A landscape with many valleys, sampled at points; each row gives a point and its height.
From any point a ball rolls to the lowest of the 2 points nearest to it. It stops when none of these is lower. Distance is the straight distance between rows; heights are no part of it.
(367): 100  104  144  127  109  171  112  132  180  108  99  151  169  147  191  93  131  147  85  131  92  107  155  (h 456)
(623): 161  129  155  133  162  159  94  102  126  178  145  102  111  126  180  149  117  171  56  155  126  71  148  (h 279)
(970): 90  146  101  158  127  97  192  78  125  109  138  113  153  83  107  139  104  157  183  109  114  120  109  (h 375)
(227): 118  66  176  86  118  164  80  138  147  127  97  183  124  128  144  152  156  142  112  132  110  98  141  (h 530)
(151): 125  135  115  127  97  87  146  194  97  118  137  82  164  159  117  122  147  100  162  105  127  96  142  (h 623)
(161): 120  103  62  123  153  95  173  176  156  176  102  89  111  101  103  148  120  105  135  148  168  181  152  (h 221)
(346): 118  136  129  148  160  78  159  89  103  149  135  108  128  143  65  84  79  137  166  85  139  122  103  (h 805)
(177): 130  134  109  126  117  171  76  120  168  128  131  161  104  132  105  134  120  112  114  166  95  137  118  (h 594)
(600): 145  108  189  89  141  154  162  123  130  186  107  97  145  129  216  112  100  135  81  143  88  104  158  (h 365)
(3): 118  135  65  133  136  83  149  168  164  135  94  121  124  96  110  135  121  141  132  97  167  172  141  (h 203)
(576): 141  114  150  157  109  142  91  101  110  177  159  130  141  111  167  152  152  162  63  140  115  88  121  (h 453)
(19): 105  142  114  142  128  88  120  182  155  135  150  97  154  145  132  94  123  103  134  123  93  81  149  (h 584)
(83): 153  131  137  133  118  185  143  120  139  54  136  128  113  163  180  124  171  179  121  121  140  106  128  (h 218)
(133): 163  112  146  162  137  98  147  139  101  189  111  100  133  132  98  91  109  123  130  73  168  162  104  (h 467)
(951): 173  112  150  118  190  196  123  110  93  106  142  140  83  160  176  111  158  145  116  174  178  112  147  (h 672)
(692): 172  121  105  158  144  75  135  118  104  121  76  132  104  125  159  112  142  151  129  78  186  184  115  (h 367)
(325): 116  114  180  67  157  140  149  97  153  174  94  162  131  118  194  113  110  130  85  114  83  143  161  (h 245)
(599): 171  114  105  160  121  122  86  157  118  48  116  145  93  185  145  121  170  131  151  120  131  112  168  (h 771)
(445): 85  181  66  92  115  113  139  162  165  97  107  128  184  103  64  131  100  130  137  107  120  139  143  (h 627)
(1027): 114  139  106  143  89  102  158  135  133  143  103  121  157  122  136  149  106  63  131  151  154  171  163  (h 372)
(874): 137  100  130  121  137  92  134  156  81  198  101  100  149  113  76  118  116  98  154  92  148  172  85  (h 485)
(955): 114  131  181  100  166  150  140  92  142  76  126  152  125  117  172  129  111  147  82  143  168  158  126  (h 770)
(236): 144  144  148  127  159  79  132  134  116  62  112  114  99  116  101  122  80  109  163  113  141  159  96  (h 525)
(141): 121  122  202  86  185  176  138  120  186  99  126  148  112  86  165  103  106  149  102  147  117  144  138  (h 723)
(494): 78  132  114  57  107  142  102  184  171  88  114  146  166  159  116  121  129  121  132  116  73  106  145  (h 575)
(903): 109  120  114  174  103  92  143  106  127  141  134  130  144  167  169  90  137  116  137  96  106  119  144  (h 676)
(381): 107  130  155  132  102  135  107  131  173  144  138  126  163  113  170  121  99  123  87  144  73  100  147  (h 520)
(972): 130  152  150  150  116  171  149  116  126  127  148  135  163  128  163  101  125  193  66  110  172  103  101  (h 291)
(63): 128  138  128  152  140  126  139  68  110  73  147  132  95  134  93  141  104  130  187  135  115  115  90  (h 646)
(1107): 147  101  166  109  173  177  163  111  67  122  140  131  106  160  192  147  168  121  119  165  168  117  170  (h 769)
(938): 127  108  85  190  74  133  154  97  128  100  94  141  138  129  75  155  95  133  171  138  169  131  122  (h 491)
(492): 115  156  122  99  153  123  89  108  124  166  165  101  124  85  80  135  104  123  132  164  56  81  99  (h 617)
(379): 176  108  124  162  134  102  94  158  90  92  133  116  101  189  126  88  164  116  182  109  124  128  137  (h 722)
(61): 148  119  182  111  165  95  125  151  134  110  128  111  100  149  139  92  93  101  136  105  135  156  117  (h 481)
(947): 140  96  145  137  150  94  90  154  73  117  130  104  133  130  121  100  128  69  173  129  129  136  87  (h 632)
(663): 121  107  172  62  146  128  115  108  142  160  117  166  96  142  150  118  131  125  116  106  101  159  117  (h 338)
(931): 74  127  162  65  167  92  88  119  134  135  132  175  109  121  114  135  127  119  121  100  104  132  113  (h 391)
(792): 123  120  86  156  152  67  154  120  126  133  104  131  99  98  129  139  148  150  139  84  172  156  129  (h 288)
(248): 124  139  149  91  121  92  132  145  107  177  132  117  145  126  99  127  97  93  132  112  117  146  120  (h 508)
(821): 112  135  135  152  93  145  115  109  118  175  177  132  128  86  129  157  168  142  110  130  124  108  96  (h 541)
(58): 104  132  36  116  116  105  208  157  122  110  101  70  174  96  114  112  118  153  184  139  99  124  124  (h 686)
(683): 112  130  106  159  92  125  157  107  124  116  108  120  168  127  61  124  53  91  182  163  139  132  130  (h 428)
(1049): 115  133  127  62  161  156  94  114  107  131  151  123  108  122  68  110  125  120  148  172  87  94  81  (h 651)
(1093): 161  167  136  88  146  167  110  165  107  166  135  137  134  149  163  139  153  145  44  145  189  128  166  (h 599)
(873): 163  108  139  113  93  162  89  134  126  162  106  168  138  177  152  99  119  143  82  117  132  119  150  (h 457)
(338): 107  114  140  137  120  115  123  55  97  137  140  165  105  137  101  149  128  118  158  118  138  137  102  (h 687)
(849): 134  96  211  115  146  135  144  122  123  143  139  109  127  115  185  110  108  92  105  159  104  138  134  (h 471)
(427): 90  121  90  168  82  143  157  124  127  143  157  117  139  78  132  145  165  152  159  132  121  125  78  (h 616)
(1073): 154  94  154  138  140  125  89  123  114  65  114  168  98  164  142  133  155  128  122  140  178  135  169  (h 813)
(1100): 112  154  74  130  146  85  196  75  105  72  100  120  132  65  112  152  108  150  183  113  91  137  101  (h 254)
(1099): 87  170  92  96  117  113  124  175  158  47  128  121  170  137  104  121  121  126  149  117  101  108  134  (h 603)
(288): 106  146  73  133  79  106  169  169  115  119  120  95  177  128  131  110  124  107  180  127  102  126  115  (h 656)
(592): 155  143  125  113  90  148  114  150  125  144  136  160  118  166  126  112  172  144  119  101  140  142  127  (h 503)
(128): 116  103  81  141  108  121  172  148  154  174  102  107  148  86  105  155  99  92  151  172  146  180  150  (h 297)
(116): 149  118  161  106  154  165  128  116  155  160  153  135  66  145  98  145  134  127  126  153  100  86  141  (h 708)
(1003): 150  91  149  119  179  103  90  155  83  109  147  102  110  174  104  77  146  115  179  126  108  88  118  (h 673)
(235): 160  115  167  132  129  150  142  109  69  155  150  130  121  171  152  140  159  107  101  139  163  126  160  (h 829)
(804): 164  129  164  120  159  146  139  137  119  162  177  92  87  177  67  128  124  111  139  134  122  97  149  (h 751)
(413): 150  103  86  202  132  118  108  165  127  174  126  116  127  110  118  95  157  120  119  138  164  137  135  (h 697)
(218): 124  176  103  91  111  85  159  169  135  113  110  127  124  99  104  186  143  121  125  90  174  167  137  (h 586)
(549): 146  77  181  100  121  162  100  113  116  144  84  183  122  176  150  129  127  140  91  135  149  113  165  (h 494)
(392): 109  96  177  126  145  144  110  93  150  58  115  177  106  143  137  155  139  139  107  133  156  121  143  (h 807)
(1079): 139  146  84  202  155  111  121  147  160  110  136  104  117  113  150  99  159  136  101  144  188  129  149  (h 638)
(298): 164  94  97  183  116  118  82  182  87  171  110  139  134  97  135  102  196  138  132  126  151  162  135  (h 693)
(1006): 112  99  151  78  113  162  77  167  177  119  99  173  136  151  106  134  122  142  113  119  77  92  151  (h 554)
(1024): 143  117  50  153  114  117  181  105  110  98  81  111  110  101  100  162  115  164  194  127  114  141  88  (h 387)
(443): 150  129  146  157  141  91  134  134  128  131  108  108  131  127  159  80  105  126  118  90  177  170  106  (h 429)
(468): 110  140  124  136  117  179  107  126  141  107  124  148  176  161  183  92  136  172  61  106  141  106  131  (h 382)
(127): 140  142  178  127  157  179  133  101  120  154  154  118  154  125  169  117  97  188  50  144  143  82  120  (h 148)
(548): 101  133  116  143  137  84  115  158  117  105  141  134  132  95  116  125  172  186  139  72  155  119  78  (h 488)
(315): 87  153  95  122  130  105  181  70  106  167  161  110  149  108  94  114  119  137  177  121  90  112  108  (h 473)
(909): 155  95  123  155  100  113  87  147  75  200  118  136  151  129  178  119  180  113  113  114  128  145  139  (h 662)
(680): 148  190  120  92  89  126  163  185  135  132  138  100  115  142  97  166  136  101  127  106  162  166  140  (h 558)
(728): 154  158  141  165  110  138  167  105  125  47  138  112  122  129  158  155  137  172  116  111  153  110  106  (h 444)
(1055): 137  156  116  101  114  168  94  166  157  146  111  148  137  138  171  139  139  109  52  166  160  144  146  (h 647)
(356): 127  128  77  173  90  153  85  126  160  125  114  161  125  135  119  117  140  99  137  160  129  142  105  (h 539)
(94): 168  140  148  76  118  170  123  162  108  171  146  138  107  165  148  132  190  158  72  108  141  133  169  (h 552)
(274): 117  140  163  94  141  143  86  115  153  148  160  128  134  62  109  159  87  131  121  177  55  99  121  (h 650)
(300): 128  166  160  74  116  117  130  182  126  167  152  121  129  121  102  149  139  109  108  108  136  146  123  (h 529)
(1014): 132  149  140  142  152  112  161  107  100  136  166  99  108  172  44  124  93  120  150  104  145  96  141  (h 783)
(1109): 136  89  151  137  73  126  88  165  94  156  132  142  154  144  157  147  152  94  107  147  114  119  150  (h 626)
(15): 105  156  120  131  146  125  144  89  128  174  175  115  116  130  93  124  112  110  146  143  74  93  136  (h 557)
(22): 139  112  181  153  142  120  123  131  123  173  161  79  139  116  142  125  97  72  122  161  91  126  121  (h 543)
(891): 196  140  132  130  125  178  138  102  103  77  130  126  90  170  181  120  143  150  133  148  163  140  123  (h 489)
(992): 83  133  150  103  156  89  113  117  133  98  151  158  118  115  133  155  170  161  115  69  134  123  111  (h 441)
(271): 101  147  119  120  115  152  123  81  146  49  121  157  117  109  104  183  133  144  141  107  124  150  101  (h 570)
(621): 137  130  132  109  141  174  81  90  168  169  136  141  76  128  126  147  139  137  97  144  70  101  144  (h 655)
(146): 127  123  203  94  153  160  105  115  171  132  144  143  130  66  134  140  88  135  89  168  79  133  133  (h 682)
(942): 143  96  70  165  88  126  171  123  115  128  95  117  117  111  99  175  127  159  170  139  166  155  114  (h 470)
(771): 132  153  111  117  155  111  133  94  118  57  119  118  124  109  91  115  80  117  190  144  104  147  93  (h 576)
(232): 112  102  157  118  94  137  123  125  131  164  136  128  145  145  167  168  127  96  105  159  78  89  175  (h 580)
(800): 127  158  95  144  113  131  133  91  158  58  90  156  134  133  120  164  105  127  121  109  144  161  136  (h 511)
(386): 124  129  115  77  138  151  114  121  112  103  141  128  91  145  101  126  146  96  192  171  96  125  90  (h 694)
(394): 80  133  123  144  105  136  140  42  128  109  147  169  114  113  101  179  137  135  123  117  147  137  118  (h 635)
(77): 133  158  106  186  131  120  143  141  163  85  150  104  119  118  129  115  142  150  128  114  153  117  118  (h 562)
(930): 83  185  86  93  120  117  148  130  170  142  142  150  152  106  98  144  123  106  131  118  100  156  154  (h 652)
(137): 139  101  140  176  147  111  102  152  102  176  147  75  144  98  108  114  112  86  148  150  120  119  88  (h 593)
(384): 131  150  108  135  95  125  129  120  147  104  92  143  129  149  147  138  109  88  113  136  168  173  146  (h 443)
(349): 124  129  114  184  107  101  118  159  138  141  154  117  149  167  167  86  158  132  110  101  105  79  145  (h 629)
(584): 120  121  79  154  131  98  163  126  141  123  96  108  142  84  83  124  72  109  177  166  148  169  134  (h 368)
(810): 83  133  78  167  105  146  107  127  155  116  135  129  138  102  115  125  150  139  166  144  102  132  87  (h 610)

Where does a ball stop that starts at each point below?
(599) | (325)
(300) | (3)
(445) | (873)
(338) | (3)
(298) | (127)
(63) | (3)

Call two points neighbours if one is among the 2 nearest of the other. Go from one point of each pair to the other, from neighbour to neighbour, staying as low as possible. Name the highest point that can't be avoided.
(1100) / (325) | (938)
(127) / (356) | (427)
(3) / (325) | (548)
(127) / (83) | (413)
